Points on a hilly landscape, in no order, each with its height.
A ball rolls from a point to the lowest of its 2 nearest points, and stops where none of them is lower. Distance is the straight distance between rows; heights are no part of it.
j729 (h 611): [ 13  26   7 -22 -12  -3   2  -6  -8   2 -13 -14   0  16   3  -8 -20  -4
   4  10   9  -9  17   2  25 -33  -8   0  15  -1   8   4   0 -10   1   5
 -23   5  21   3  13   7  -7  28   8]
j12 (h 699): [-12   7 -29  26 -16   7  -7  -1 -13  23 -10   0  15   8  -1  30  -5  19
 -15  13  -2  23  19  -3 -18  23  13  15 -17  26 -12 -27 -12  21  -7  17
  18 -23  -5  -1   7  -6  24 -35  -7]
j427 (h 479): [-19 -12 -13  -6  10 -14 -20   6  10  17  22  -6  -5   3   6   4  11  -6
  -7  10  -2  17  -1 -13 -12  34   1  -8  -6 -13  -7  -4 -10  -3 -12 -11
  14 -26   2 -16   7   0  16 -25  -8]
j326 (h 414): [  1  -8  14  -9 -20   4   7  -6   0 -38  -3 -10  -5 -22 -28   0  11 -12
  -2 -12 -12 -17 -13   0  -5 -22  18 -24  24   1  -3   4   6 -11   9   1
 -20  14   5 -18 -26  -7 -27  25   9]
j980 (h 462): [  9  12 -14  16  10   2 -26   9  19   6   1  -5  15   8  53   5   3  14
  17 -19  -6  35   9 -12   1  29 -25  20 -38  -7  -9  23 -15  -3 -22   6
  39  10 -20   0  13  -8  23 -17  -4]
j299 (h 258): [ 17  12  -2   7 -14  11   2 -23 -22  15 -17 -10  16  15  10  22 -16  14
 -13  -3   0   2  29  13  14 -15   2   9  -8  14  -4 -15  -2   9   3  15
   3  -8   1  -3  19  -2  11 -10  -5]
j376 (h 318): [-19 -10   0  -1  11  -6   7  25   1   3  23   9 -29   1 -19 -17   4  -5
  -2  20   9  15 -19 -16 -19  36  13   7   5  -3   0 -10  -2  12   1 -32
 -18 -27  -5  -7 -19   4   8 -17 -19]
j946 (h 385): [  8  -2  12 -11 -27   4  15  -2 -11 -28 -15 -11  -3 -11 -37   5  -2 -10
  -7 -12  -6 -12  -6   2 -10 -14  29 -14  23   6  -8  -2   9  -6   6  -8
 -18  16   8  -7 -33  -4 -25  18   1]
j180 (h 891): [ 18   7   2  16  -9  17 -10 -20   1  -1 -17   3   9  -1  22   8  13   7
 -11 -38  -5  -2  16   6  10  10   7   7 -16   6  -9   3   2   9  -6  25
  34  29 -19   5   9  -6  -7  -5   4]
j410 (h 447): [ 10  13  13 -11 -15   4 -19 -12   8 -10  -3 -19   8  -2   4  -6  12  -5
  -9 -24  -9 -23   8   1  27 -29   6 -14  15  -8  -2  -1   6 -17  10  21
  -5  16  -1  -6  15  -4 -11  26   5]
j627 (h 350): [  9   7  13 -17 -18   0  26   9 -20 -17 -19  -1 -12  -3 -41  -2 -10  -9
   3  -9   5  -9  -6   5 -12  -4  19   1  21  15   2   0   9   2   7 -14
 -21  11   3   6 -28  -1 -25  22   1]
j891 (h 397): [ 11  -1  -2  11  16   0 -23   4  18   7   5  -4  10   8  51  -5  10  11
  16 -22   4  19   0  -4   9  26 -21  12 -32 -14  -5  20  -7  -4 -13  -4
  31  12 -20   7  19  -1  15 -16  -7]
j924 (h 592): [ 10   6   7 -16   2  -4  10 -10  -8   7  -5  -6   2  12   7 -11 -18   1
   0  14  10  -5  11   9  19 -25 -15   5   1  -8   7   4   2  -3   5  -3
 -14  -1  18  10  18   8   1   7   3]
j941 (h 550): [ 12   6 -13   5   4   1 -28  -6  11  15   0  -7  16   6  27  14  17  -1
  -9 -22 -12   8   4   3   2  18  -7  -3 -16  -8  -7   5  -5  -2  -2  18
  33   9 -19   2  18 -10  17 -19  -8]
j35 (h 361): [ -3   2   1 -16  16  -9  19  30   2   9  17  14 -15   8 -12 -17  -8 -12
  20  11   8 -10 -22   1   3  11 -13  -2   5 -14  24  -4  14  -2  16 -36
 -20 -17   0  17  -1   4  -1 -16 -15]
j307 (h 494): [ 10   9  -2   7 -14  11 -29 -20  15  -2  -6  -9  22  -8  18   9  23   4
 -16 -35 -25 -18   8   0  17 -17   4  -9   0  -7 -15  -6  -1 -10   6  42
  27  28 -21  -5  16  -9   0   5   4]
j682 (h 478): [-13   4   1 -19  18  -8  39  27  -4   3  11  19 -18  11 -22 -14 -24 -16
  26  36   9   0 -23  -9 -13 -19 -15   5  14  -7  15   1   6   6  12 -27
 -30 -10  11  25 -19  10   3  -4  -1]
j869 (h 424): [ 10  16  13 -12  -9  -1 -27  -2  16 -11   1 -12   6   0  11 -18  21  -9
   1 -34  -6 -29   1  -3  37 -30   2  -8  11 -15   1   1   7 -18  14  24
   1  24 -19  -3  25  -1  -8  31  -1]
j799 (h 829): [-14  -5   0  -3   7  10  31   3  -6   9  -8  15   7  24   3 -25 -34  15
  18  39  20  -2  -5  -2  -5  -7 -19  25  -8   1  12 -10   9   6   4  -9
 -25 -25   8  33   9  21  21 -11   0]
j81 (h 317): [ 15  14   3  -7 -20   7  -6 -19 -13   7 -12 -18  13  11   0  10 -10   2
 -16  -6  -5  -8  20   9  15 -25   9  -6   5   1  -3 -10   4  -5   6  12
  -6  -1  10  -3  15   0   0   6  -3]
j319 (h 405): [ -3  -5   9  -9 -21   7  25   1 -15  -3 -10 -13  -2   8 -42   7 -26  -9
 -10  36   2   3  -3  -6 -26 -34  22  11  23  10 -21  -6  -6  14   5 -12
 -25 -12  16   6 -23   4  11  -3  -6]
j727 (h 580): [  8  13 -38  19   6  -2 -40  11  17  19 -10  -8  19  -6  40  28  13   0
   7 -12 -28  22  14  -6  -2  19 -22   3 -22  -5 -21  17 -23  -4 -11  43
  45  17 -22 -18  14 -28  22 -18   0]
j555 (h 254): [-20  -6   0   1   9  -9   7  22  -1   3  20  13 -21   4  -6 -22   7   7
   1   8  13  21 -16 -14 -14  52   3  10 -10   3   8 -11  -3   9  -5 -30
 -11 -24  -8  -1 -11  10   3  -8 -13]
j591 (h 683): [ 12  20 -19  24 -11  14 -18  -5   2  12 -19   4   9   2  22  25  13  11
  -9 -25 -10  20  16   4  -7  31   0   9 -24  13 -10   0 -10  13 -11  31
  44  20 -20   5   2 -11   4 -22   3]
j964 (h 612): [ 13  11 -28  26   3   0 -23  -1   4  22 -10  -3  16   1  40  31  -2  11
   3  -8 -15  26  21   1   4  19 -20  15 -30   8 -14   8 -18   5 -13  28
  36   5 -15 -10  15 -22  22 -21   0]
j536 (h 448): [  4  -2  20 -13 -11   6  -4 -11  11 -39  -2  -1  -2 -24 -15 -12  16 -14
   4 -24  -9 -26  -4   0  13 -25  11 -13  19   0   2   6   5 -14   7  16
 -16  22  -6 -16 -10  -2 -31  37  20]
j588 (h 452): [ -6  -4  13   0  15 -12  31  20  -8 -13   5  27 -25 -10 -20 -17  -7  -1
  19  14  17   5 -17   3 -17  15  -1   6   9  10  16   5   6   9   2 -30
 -22   7  -3   6 -30   7 -22  14  -1]
j381 (h 481): [-17 -21 -11   4  18 -14 -34  -1  22  -4  23  -3  -5 -20  16   4  34  -7
  -3 -12 -10   1  -9 -10  -3  24  -2 -17  -8 -15  -6  10  -8 -18 -13  14
  21  -7 -10 -30   8  -5   1  -2   3]
j469 (h 626): [ 18  34  10 -22 -28   3 -11  -3  -5  -3 -20 -22   4  18  -8  -7 -13  -5
  -2 -10   5 -14  20   0  26 -24   9  -7  21   4   4  -2   8 -13   4  12
 -18  10  12  -2  13  -1 -12  29   3]
j551 (h 635): [ 12   2 -25  30  -3   5 -13 -11  -5  21 -15   0  14  -2  32  37  -1  14
  -7  -6 -13  13  27   7   9   4 -13  14 -24   9 -13  -1 -15  12  -8  29
  29   7 -12 -14  16 -20  11 -15   4]
j549 (h 682): [  5  13 -22  22 -19  15   0 -12 -15  16 -20   1  17   6  -3  30   1  19
 -19  -5  -2  16  21   7 -14  19  16   8 -15  26 -11 -23  -3  18  -2  23
  23  -7  -8   6   3  -3   9 -29  -6]
j296 (h 544): [  9  27   7 -29 -15 -14  18  12 -12 -19 -20  -4 -13  10 -30  -3 -18 -15
  19   6   7  -8  -3  -6   0 -24   1  -1  28  15   9  11  -3  -4   1 -10
 -27  18  20   9 -23   2 -19  41  19]
j821 (h 446): [-18 -25  -5   7  -6   1 -10  -4   5  -3  15 -14  -3 -24 -20  15   8  -3
 -20  12 -17   1 -12  -4 -15 -14  21 -27  18  -9 -16  -1   0  -4  -2  -4
   3 -10  19 -23 -19  -3   0 -10  -6]
j569 (h 543): [ -6 -10   3  -9  23  -9  21   0   6   7  11  11  -9   6  12 -20 -14   5
  15  32  14   7  -4   4   1  -5 -25   5  -6  -8   8   4   4  -3  -4 -19
 -13  -8  14  19   5  15  -1  -4   2]
j691 (h 836): [  8  10   6  12  -2  12  -1   7   2  13  -5   8  10  21  17 -15   6  18
  12 -19  17  16  -6   0  -4  43  -6  18 -29   9  14  -1  11   7   5  -7
  17 -11 -19  27   8   3  14 -17 -12]
j383 (h 425): [-14 -13  -7   4  -7  -1 -19   2   3   4  16  -8  -4 -16 -19  16  16  -3
 -22   4 -17   3 -15  -9 -15  14  21 -31  12 -12 -13  -8   2  -6  -2  -6
   9 -12   4 -16 -16  -3   3 -20 -16]
j882 (h 368): [ -4  -9   3  -5 -10   4  -4 -21   2 -13   4 -25   5 -20  -8   7  -2  -9
 -12   9 -18 -13   3   3   8 -48   6 -23  20  -6 -12   3  -3 -15   5  14
 -12   0  28 -21  -5  -5  -2  21  12]
j741 (h 453): [-17 -16 -15  14  -5   3  -4  -9 -11  19   3 -13   7 -11 -15  26 -15   4
 -24  28 -10   8  13   0 -15 -17  18  -4   8   7 -20 -18  -9  10  -8  -2
   2 -20  15 -17  -3  -3  14 -24  -4]
j992 (h 300): [ 11   4  15 -11 -16   5  29   0 -26  -9 -27   6  -4   9 -36  -9 -18   4
  -2  -5  17  -4   4   5 -13   1  16  17   7  25   4  -2  12   7   2  -7
 -14   3   5  16 -17   8 -16  15   1]
j355 (h 578): [  4  -5  -4   9   3  -2 -15  -8   5  10   3   0   4   5  19   5  16   5
 -10 -14   0  12   3   3   0  26  -2   2 -15  -1   0   6  -3   1  -9   4
  21   2  -9   0  10  -2   1 -15  -3]
j804 (h 663): [ 13   9 -12  23 -13  15  -3 -18  -9   7 -22   4  13   0  11  25   4  16
 -19 -22  -2  13  23   7  -2  16   9  11 -18  20 -11  -9  -2  14  -8  29
  30  12  -9   2   5  -7  -3 -16   3]
j497 (h 179): [  1 -22  -3  -1  16  -5 -15 -20   9   1  13  -6   4 -14  23   2  12  -1
  -8  -1  -4  -9   8  10  13 -16 -10  -4  -5 -14  -4  10  -5 -11  -1  13
   8   4   5 -14  18  -2  -5   6  12]
j873 (h 324): [  5  -4 -11  13  -3   5   0 -18 -13  18  -6  -3  12  12  12  16  -9  13
 -15   7   6   9  17   8  -2   5  -4  16 -16  11  -2  -9  -7  10  -4   8
   9 -15   1  -2  17  -2  15 -20  -4]
j280 (h 521): [ 15   9 -15   6  -2   6 -34 -11  20   7  -4  -9  22  -3  29  16  26   3
  -9 -31 -25  -7   3   0   7   1  -4  -8 -10 -10 -14   3  -8  -3   4  36
  39  28 -28  -1  18 -13  16  -9  -2]
j598 (h 507): [-10 -24   4 -10  16  -9   3  -9   8 -16  20  -5 -18 -22  -2  -1   9 -15
  -2  19  -7  -5 -13   4  -7 -22   1 -21  13 -14  -3  10  -2  -6   6   0
  -9  -2  17 -17 -15  -1 -10  10  10]
j983 (h 475): [-10  -8 -25  22 -11   3 -17 -12  -8  23  -3 -14  20 -14  -5  35  -5  10
 -21  14 -18   0  17   3  -4 -14  10 -19   6   6 -20 -20  -6   2  -6  12
  15 -14  14 -17   3 -11  16 -26  -5]
j291 (h 450): [-13 -17 -12  -1   6  -9 -22  -1   7  14  18  -9  -2  -8  -4  12  15  -6
 -18   7 -12   5  -7  -7 -11  18  10 -20   3 -12 -10  -4  -2  -7  -6  -5
  13 -20   4 -17   1  -3   9 -23 -12]
j388 (h 473): [  5   2  24 -14   1  -3  -9  -3  14 -30   2   9  -6 -20  -3 -16  16 -14
  12 -24  -2 -31  -8   6  25 -21   1  -9  14  -4  12   6   7 -13  11  10
 -12  29 -15  -9   2   0 -29  39  13]
j647 (h 333): [ -5   2   6 -22   1 -10  25   9  -4  -4   5  -3 -17   8 -26  -3 -19 -24
   5  37   0  -1 -14  -4  -9 -35   0  -6  20  -9  -2   5  -3   5  12 -17
 -24  -5  24  11 -17   0   2   4   1]
j608 (h 561): [  7  34   9 -27  -6 -14  25  26 -15 -12 -18  10 -10   8 -30  -6 -24 -13
  30  -7   9 -14  -5  -5   3 -13  -5   1  24  16  21   9   5  -2   3 -18
 -22  18  11  16 -19   6 -18  40  16]
j699 (h 387): [  9   2  12  -1  -1   4 -30 -14  21 -13   3  -5  11 -10  26 -17  26  -2
   0 -39  -9 -27  -2  -2  32 -27  -3   4  -3 -19  -8   4  -4 -10   9  31
  17  31 -29  -5  27  -6  -3  20   7]
j762 (h 605): [  7  -9   7   1   9  -2  -4  -9   3   1   3   6  -2   0  14 -10   7   4
  -4 -11   9   2   0  10   8  12  -6   2 -11  -6   8  10   6  -2  -4  -9
   5   6  -6   6  10   5  -9  -3   1]
j22 (h 803): [  3  13 -15  16   0  11  -9   3   4  16  -2  -1  16  21  34   9   0  19
   6  -9   5  33   7  -7 -10  39 -14  24 -36  12   2   3  -6  10  -9   6
  27 -15 -15  12  13  -2  29 -29  -9]
j743 (h 395): [ -5 -10   1  -2  -6   2   3 -18  -8  -3   3 -25   2 -10 -11  13 -17 -12
 -13  29 -16  -6   8   4  -5 -50   7 -17  21  -5 -18  -2 -12  -3   3   2
 -11  -6  36 -18  -8  -5   5  10   6]
j624 (h 320): [  9   2  12  -6  -6  -1 -13   3   7 -16   6  -4  -3 -18 -19  -2  25 -14
  -9 -23 -18 -26 -21   6   7  -4  14 -35  18 -10   5  -8  16 -18  19   2
  -7   8 -12 -11  -8  -6 -12   9 -14]
j784 (h 398): [-11  11   1 -10  11   3  35  39  -9  11   6  25  -7  12 -25 -20 -21  -5
  28  11  12 -17 -24  -6  -6  11 -10  13  10  -2  34 -11  17   1  21 -33
 -26 -21  -6  29  -8  11   6 -11 -11]
j796 (h 802): [  0  -3  -3  19  -3  18  16 -10 -13   9 -10   7  17  30  18  -4 -23  29
   6  17  21   8  10   5  -7  11 -11  37 -23  15   9 -14   4  14   2   5
  -3 -29  -3  15  18   9  30 -21  -3]
j153 (h 510): [-15 -10  -1 -17  23  -8  30  14   7   6  17  17 -18  10  -2 -22 -18  -5
  19  41  12   7 -16  -4  -6  -8 -22   4   4 -12  10   1   3   2   3 -26
 -20 -19  12  23  -7  14   3 -13  -3]
j788 (h 741): [-40  -9 -21  15   1   1  -2  12  -4  14   9   5   5  21   8  -7  -9  16
  -4  25   8  36  10 -27 -19  38  -4  36 -23  14  -7 -21 -21  20 -22   0
   1 -41   3  -9   9  11  39 -19   5]
j790 (h 514): [ -8 -12 -15  14  -8   5 -25 -16  15   1   3 -10  18 -27  -2  20  24   6
 -23 -16 -25 -11   0   0  -1  -4   9 -27   4  -5 -12  -7   0 -13  -2  28
  20   6  -1 -18   0  -8  -3  -8   2]
j345 (h 404): [-10  -9  13   8  17  -8  17  13  -1  -7   9  22 -23  -6  -3 -21   4   7
   9   8  20  11 -12   3 -12  32  -4   5  -3   6  15   3   6   7  -5 -29
 -14   1  -5   5 -16  11 -19   7  -3]
j451 (h 330): [ 12 -10  -4   3  21  -3 -24  -2  19   4  10  -6  11   8  45  -8  13   6
  11 -17   3   4  -1   3  18   5 -25   5 -24 -22  -6  17  -4  -7  -6  -1
  24   9 -15   2  26  -1  10  -9  -3]
j324 (h 371): [ -8   2   7 -17  -8   0  32  13 -10   2  -2   0 -10  19 -40  -3 -30 -21
   5  42   5   1 -13 -11 -19 -36   7  11  20   1 -10  -1  -5  17  13 -17
 -31 -15  17  17 -19   6  16  -4  -3]
j792 (h 285): [  3   9   4 -25  14 -16  19  25   2 -15  17  11 -21  -5 -17  -2  -6 -26
  22  13   1 -16 -22   4   8 -18  -7 -18  18 -15  21   5   7  -5  17 -24
 -23   9  10   3 -14  -1 -16  11  -1]
j665 (h 655): [ 13   5 -22  30 -10   6  -2 -18 -20  22 -15  -3  14  -3  20  47 -12  16
 -11  -2 -14   4  36  16  13 -11  -5   7 -14  15 -12 -17 -12  14  -3  28
  19  -3  -6 -17  13 -19   7  -9   3]
j554 (h 816): [ -9 -11  -3  11   2  17  24  -6 -13   8  -8  10  11  26   5 -14 -31  22
   5  37  21   6   6   2 -10   0 -10  34 -13  13   9 -18   4  15   1   5
 -18 -32   2  17  12  16  29 -15  -2]
j261 (h 470): [ 11  12   3   1 -17  14 -24 -24   8  -6  -8 -19  20  -4  14   4  13   4
 -14 -28 -19 -21  18  -2  29 -33   5  -8   8  -6 -12  -8  -1 -14   7  39
   6  20  -5 -16  20  -9  -4  23   6]
j316 (h 477): [-10 -26   8  -3  17 -10  -5  -5  14 -22  21   5 -21 -28   5  -4  21 -13
  -2   4  -1  -7 -14   4  -4   0   0 -17   7 -13   3  13  -2  -9   1  -1
  -8   2  -1 -20  -9   1 -20  12   8]
j216 (h 602): [  9  14  23  -6  12  -7  13  12   3 -12  -8  25  -2  -4   2 -22  -6   3
  29 -19  16 -19   1  13  25  -2 -13  -1   1   1  17  13  16  -4  -3 -22
  -9  30  -8  22   0   9 -25  31  10]
j709 (h 289): [  1   3   9 -22  -4  -9  15  -6  -5 -13   0  -8 -13  -1 -19  -1 -12 -19
   1  24  -1  -3  -6   1  -2 -34   1 -12  21  -5  -1   9  -4  -3   6  -7
 -26   6  27   2 -15  -1  -9  20  11]
j915 (h 765): [-28 -10 -13  14   2  11   5  10   4  10   6   6  11  28  21 -19  -9  20
  11  22  17  25  -1 -19 -15  43 -13  35 -27   9   4 -14  -5  11 -14  -7
  -1 -41  -1   7  12  14  38 -21   0]
j38 (h 579): [  9  27  16 -20   2 -12  22  17  -9 -12 -17  17  -3   2 -16 -16 -19  -4
  31 -11  14 -16   1   4  15  -9  -9   2  15  11  23  10  12  -6   0 -18
 -17  23   5  20  -8  11 -23  39  15]
j578 (h 859): [ 17  12  19   3  -7  13  18  -2 -17  -1 -21  14   8  17  -5 -20  -9  19
  10 -18  24  -4  10  10   6  11   1  21 -12  18  14   2  19   7   2  -6
   1   4  -3  28   6  10  -4   9  -2]
j92 (h 252): [ 10 -14   1  -2  21  -5 -18 -12  14   3  11  -7   5  -3  35  -9  10   2
   2 -12   1  -8   4   8  26 -15 -19   0 -12 -22  -4  14  -3 -12   2  10
  12   9  -3  -4  28   0   2   3   4]
j864 (h 438): [ -8 -23   5   0  20 -10 -22  -4  24 -20  25   5 -12 -26  15  -5  36 -10
   1 -14  -5 -14 -15   1   4  10  -3 -19  -2 -15   3  10  -3 -16   0  10
   7   3 -16 -24   2   0 -15   8   5]
j440 (h 393): [  0 -18   6   8  16  -3 -28  -7  22 -12  14   4  -1 -17  24  -6  34  -5
   0 -29  -4 -11  -9  -1  10  13  -4  -7 -11 -10   0  12  -4  -8  -6  16
  20  18 -27 -12  13  -2 -11   4   7]
j822 (h 394): [ -2  -5   1   2 -11   3  -1  10  -5   1   9  -4 -12 -11 -34   8  10  -5
 -20  -2 -10   2 -18  -4 -19  20  32 -21  15  -5  -5 -14   8   2   8 -18
  -6 -10  -3  -9 -28  -4  -3 -18 -26]
j961 (h 423): [ -3  15   6 -12   8  -3  42  38 -16   1  -2  22  -8   9 -38 -11 -26  -8
  27   9  12 -13 -22  -7 -13   3  -3  13  17   6  31  -4  13   5  19 -31
 -30  -9  -2  24 -18   7  -3   3  -6]
j842 (h 359): [  6  -4   5   3  -4  -1  -9   8   2 -11  13  -1 -12 -21 -23   2  24 -12
 -10 -12 -13 -15 -27  -2  -7  20  22 -35  16 -10   2 -10  12  -8  12 -13
  -7   0 -14 -17 -22  -8  -9  -6 -26]
j800 (h 784): [ -8  -3 -13  17   1  12   0   0  -2  18  -1   2  16  27  28  -2 -11  23
   5  12  15  24   6  -7 -11  31 -15  31 -31  12   4  -9  -5  10  -7   1
   9 -33  -6   9  17   4  33 -30  -7]
j928 (h 451): [ -7 -18   5   1 -17   5   8  -1  -5  -7   5 -13  -6 -12 -32  13  -4  -9
 -19  18 -11   1 -11  -1 -20 -25  25 -17  24  -4 -18   0   0   2   3 -14
 -10  -6  16 -11 -28   0  -3  -5  -6]
j674 (h 623): [ 12   2  18  -2   9  -3   2  -2   2  -9  -4  12  -3  -3   7 -19   2   1
  10 -17  11 -13   1  13  21  -1  -8   1  -2  -6  12  11  12  -3   0 -10
  -3  23  -7  14  10   7 -20  19   6]
j956 (h 484): [-23 -20 -15  14  17 -14  -7  -7   4   9  14   2 -10  -7  20   1   6   8
  -9  12   3  26  11  -9 -10  26  -9  11 -17   1  -7   5 -19   5 -30  -3
  10 -10  12 -20   4   2   1  -3  12]
j717 (h 520): [-13  -9 -22   8  12 -13 -34  -1  17  12  12  -6  10  -8  23  13  28  -3
  -5  -9 -13  16   6 -10  -4  29  -7 -13 -17 -11 -11  10 -16 -11 -19  18
  30  -2  -6 -23  14 -11  12 -13   2]
j568 (h 551): [ -6   0 -29  17   7  -7 -40   1  22  13   1  -4  18 -11  27  21  28  -1
  -1 -15 -24  10   6 -10  -3  19 -10 -10 -16  -8 -18  14 -17  -9 -14  41
  40  13 -14 -20  15 -20  14 -12   5]
j93 (h 532): [-16 -17 -10  14  -7   1 -24  -7  18 -10  12  -3   4 -33  -8  12  34   4
 -19 -19 -23 -10 -14  -8  -9  11  13 -31   6  -5  -8  -6   0 -13  -5  20
  19   4  -8 -25 -10  -4 -12  -2  -1]
j223 (h 342): [-15 -13   5   7  15 -13   1   7   4  -8  17  12 -26  -8   2 -13  14   5
  -6   5  10  16  -9  -3 -12  38   2   3  -7  -1   6   3  -6   7 -15 -22
  -7  -6  -2  -9 -11   8 -12   1  -2]
j909 (h 428): [ -8 -14  10  -2 -18   6  18   6  -8  -5   2 -12  -9   2 -43  11 -13 -11
 -12  29  -4   6  -9  -6 -30 -30  27  -4  24   0 -25   0  -4  16   6 -20
 -19  -8  16  -2 -35   1   6  -8 -10]
j433 (h 569): [  5  -3   4  -9  15  -5  16  -9   1  10   0   4   2  12  20 -15 -18  12
  12  19  14   2   8  10  16 -14 -28  10 -11 -10   8   6   3  -3  -2 -11
 -14  -7  12  18  17  14   1  -2   1]
j421 (h 426): [-12 -14  -3   3  -3   6   6 -11 -11  11   6 -15   1  -5 -17  19 -22  -6
 -19  40 -10   4  11   1 -16 -40  13  -5  17   2 -24 -11 -12   9  -3  -6
 -11 -20  26 -11  -9   1  18 -12  -3]
j723 (h 379): [ -5 -15  -4  12   7   0   9 -16  -7  10  -1   4  -1   4   7   3  -9  10
 -14  15   9  14  12   7  -7   5   0  15  -9   8   1  -2  -5   9 -12  -2
   0 -12  10  -2   7   5   2 -10   3]
j487 (h 334): [  0   2  11 -19 -10  -4   0  -8   4 -23   2 -20  -7  -9 -11  -1  -2 -20
   3  13  -9 -12  -5   0   6 -45   3 -22  23  -9   0   9  -3 -13  10   8
 -23   7  30 -12 -12  -2 -11  34  15]
j916 (h 410): [  4   2  10  -9 -15   3  14  12 -13   4  -3  -1  -8   3 -39   2  -5  -8
 -11   5   0  -5 -17  -1 -15   6  28  -8  14   3   2  -8  11   4  18 -21
 -16 -14  -2   8 -19  -2  -4 -13 -21]
j297 (h 880): [ 24  11  17   8  -7  16  -3 -17  -4  -7 -20   5   8   9  23  -8   5  11
  -1 -36   6  -6  16   8  26  -3   1  15 -14   1  -6   7   5   6  -5  12
  20  31 -16   9  15  -3  -8  10   6]
j509 (h 409): [  4   6  16  -7  12 -10  34  18 -14 -16 -10  24 -17  -8 -25 -12 -12  -6
  24   0  16  -5 -13   8  -8   6   0   4  15  15  20   8   9   4   5 -26
 -23  19  -3  12 -29   5 -28  25   5]
j253 (h 542): [-18 -28  -1  -8  26 -12   7  -3   9  -2  24  -2 -25 -11   1  -5   0 -14
  -3  38  -1  12  -4  -4 -16 -12  -3 -10  10 -14 -11   7 -11   1  -5 -12
  -6 -14  23 -13 -13   2   1  -5   6]
j929 (h 386): [  7   7   7 -11 -21   6  11  -2 -17   4 -11  -7   1   9 -33   2 -10  -5
 -16  -2   2  -5  -2   4  -7   0  22  -3   9   6   2 -13  13   3  11  -8
 -12 -12   3  12  -5   2  -3 -10 -12]
j533 (h 529): [-24 -28 -10   6  20 -11  -2 -11   5   5  19  -1 -18 -18   8   2   0  -2
 -14  28   0  18   7  -6 -17   3  -1   0   1  -3 -13   4 -16   5 -20  -5
   2 -11  21 -21  -5   3  -2  -4  11]
j272 (h 341): [  9  -8   5   9  10   3 -27 -13  22 -10   3  -1   8  -8  32  -4  27  -1
  -1 -35  -7 -16  -3  -1  21  -7  -5   4 -12 -15  -8  12  -5  -5  -1  26
  27  28 -30  -4  19  -8   1   3   6]
j172 (h 870): [ 22  11  21  10  -4  14  10 -11 -10  -4 -22  12   5  10  11 -16  -2  17
   7 -27  18  -3  16  10  15   8   2  19 -16  13   2   7  15   8  -6  -2
  14  21  -9  22  10   4 -11  12   5]
j998 (h 326): [  3   8   1 -19  24 -17  19  35   4  -2  21  16 -18  -2 -11  -9  -7 -18
  27   8   4 -19 -24   4   9  -3 -15 -13  12 -16  27  -1  11  -6  18 -34
 -20  -5   0   8  -7   3 -14  -4 -10]
j502 (h 823): [  3  16   0  15  -2  15  -9  13   8   8  -2   6  14  22  29 -13   9  20
  16 -19   9  31  -6 -10 -14  57 -11  24 -39  10  10   2   2   8  -5  -6
  24 -14 -20  25   4   4  25 -20 -11]
j457 (h 356): [ 14  16  10 -14 -19   4   2  -8 -16   6 -14  -9   9  15 -15  -2  -7  -2
 -12  -8   6  -8   7   8   9  -7  12  -2   7   5   5 -10  13   0   9  -3
 -10  -4   4  14  10   3  -2   0  -8]
j425 (h 275): [  8  -3  11  -8  -4  -1  -8  -8   1  -9   3  -5  -3  -7 -10  -1  11 -11
 -11 -14  -6 -12  -6   8   9  -3  10 -15   9  -7   6   1  13 -10   8  -2
  -5   9  -1  -1   1  -3 -15   7  -2]
j454 (h 717): [-25   2 -28  21  -7   6  -7   7 -10  21  -4   3  13  17   5  14  -7  16
  -8  19   4  33  16 -16 -21  37   5  30 -24  22  -7 -23 -18  21 -14  14
  10 -33  -4  -3  13  -1  33 -31  -3]
j419 (h 522): [ 11  32  11 -30 -17  -9  -1  13   1 -22 -14  -8 -10   7 -17  -8 -11 -18
  19  -7   5 -17   3  -7  19 -24   0 -12  31   7  14  11   2 -14   2   0
 -22  22  14   2 -10   3 -25  50  21]
j733 (h 848): [ 10   7  14   9   1  11  14   5  -4   7 -10  16   6  17   3 -20  -2  18
  12 -13  21   3  -4   8  -2  29  -3  16 -18  11  16   0  19   5   6 -15
   3  -4 -10  31   7   7   2  -6  -8]
j155 (h 357): [  8   2  18  -3   0   2  34   9 -19 -10 -17  19  -8   2 -27 -20 -11   7
  13  -7  19  -1  -4   9 -10  17   8  14   4  21  16   2  14   5   1 -17
 -11   7  -2  20 -17   8 -21  18   0]
j217 (h 234): [  5   5  10 -23   6 -13  11   6   2 -10   6   0 -13  -1 -10  -8  -5 -18
   8  10   3 -13 -11   8   9 -24  -5 -13  13 -12  13  10   7  -9   9 -12
 -18   6  13   4  -3   1 -14  15   5]
j156 (h 497): [ -5  -7 -24  18  -9   4 -26 -15   3  17  -2 -14  22 -22   5  30  12   7
 -19  -4 -25  -9   9   5   4 -13   1 -25   1  -1 -17 -10  -5  -8  -2  29
  23  -2   6 -19   8 -14   9 -12   1]
j293 (h 433): [-11 -17 -13  12  17  -4   0 -11   2  16   7   3   0   4  27   3  -6  15
  -4  16   7  22  15  -1  -5  16 -18  15 -20   4  -3   2 -14   5 -20  -5
   6 -15  10  -8  12   5  11 -14   4]
j669 (h 503): [  7  22  17 -24  -4  -9  -2   9   4 -24  -7   0  -7  -2  -9 -17  -2 -15
  18 -15   5 -23   3   3  27 -24  -3  -8  21  -2  16  11   7 -12   4   0
 -16  28   2   3   2   4 -25  42  17]
j198 (h 449): [ -2  18   5 -21   2  -9  44  32 -15  -4  -1  15 -12  14 -40  -6 -27 -16
  25  20   9  -7 -23 -12 -16 -17  -1   8  21   6  18   3   1  10  15 -27
 -33  -2   8  22 -27   6   0   9   1]

Where does a ball stop that starts at each point below?
j799 | j217
j297 | j804
j554 | j804
j551 | j272
j674 | j992
j388 | j992
j533 | j299
j729 | j217
j941 | j272
j22 | j804

Call two points neighbours if one is among the 2 nearest of the other. Go from one point of each pair to the other, from neighbour to neighbour, staying as low as possible. Name the highest point that can't be avoided.
j497, j272 | j762
j425, j992 | j674
j299, j425 | j916
j992, j555 | j588
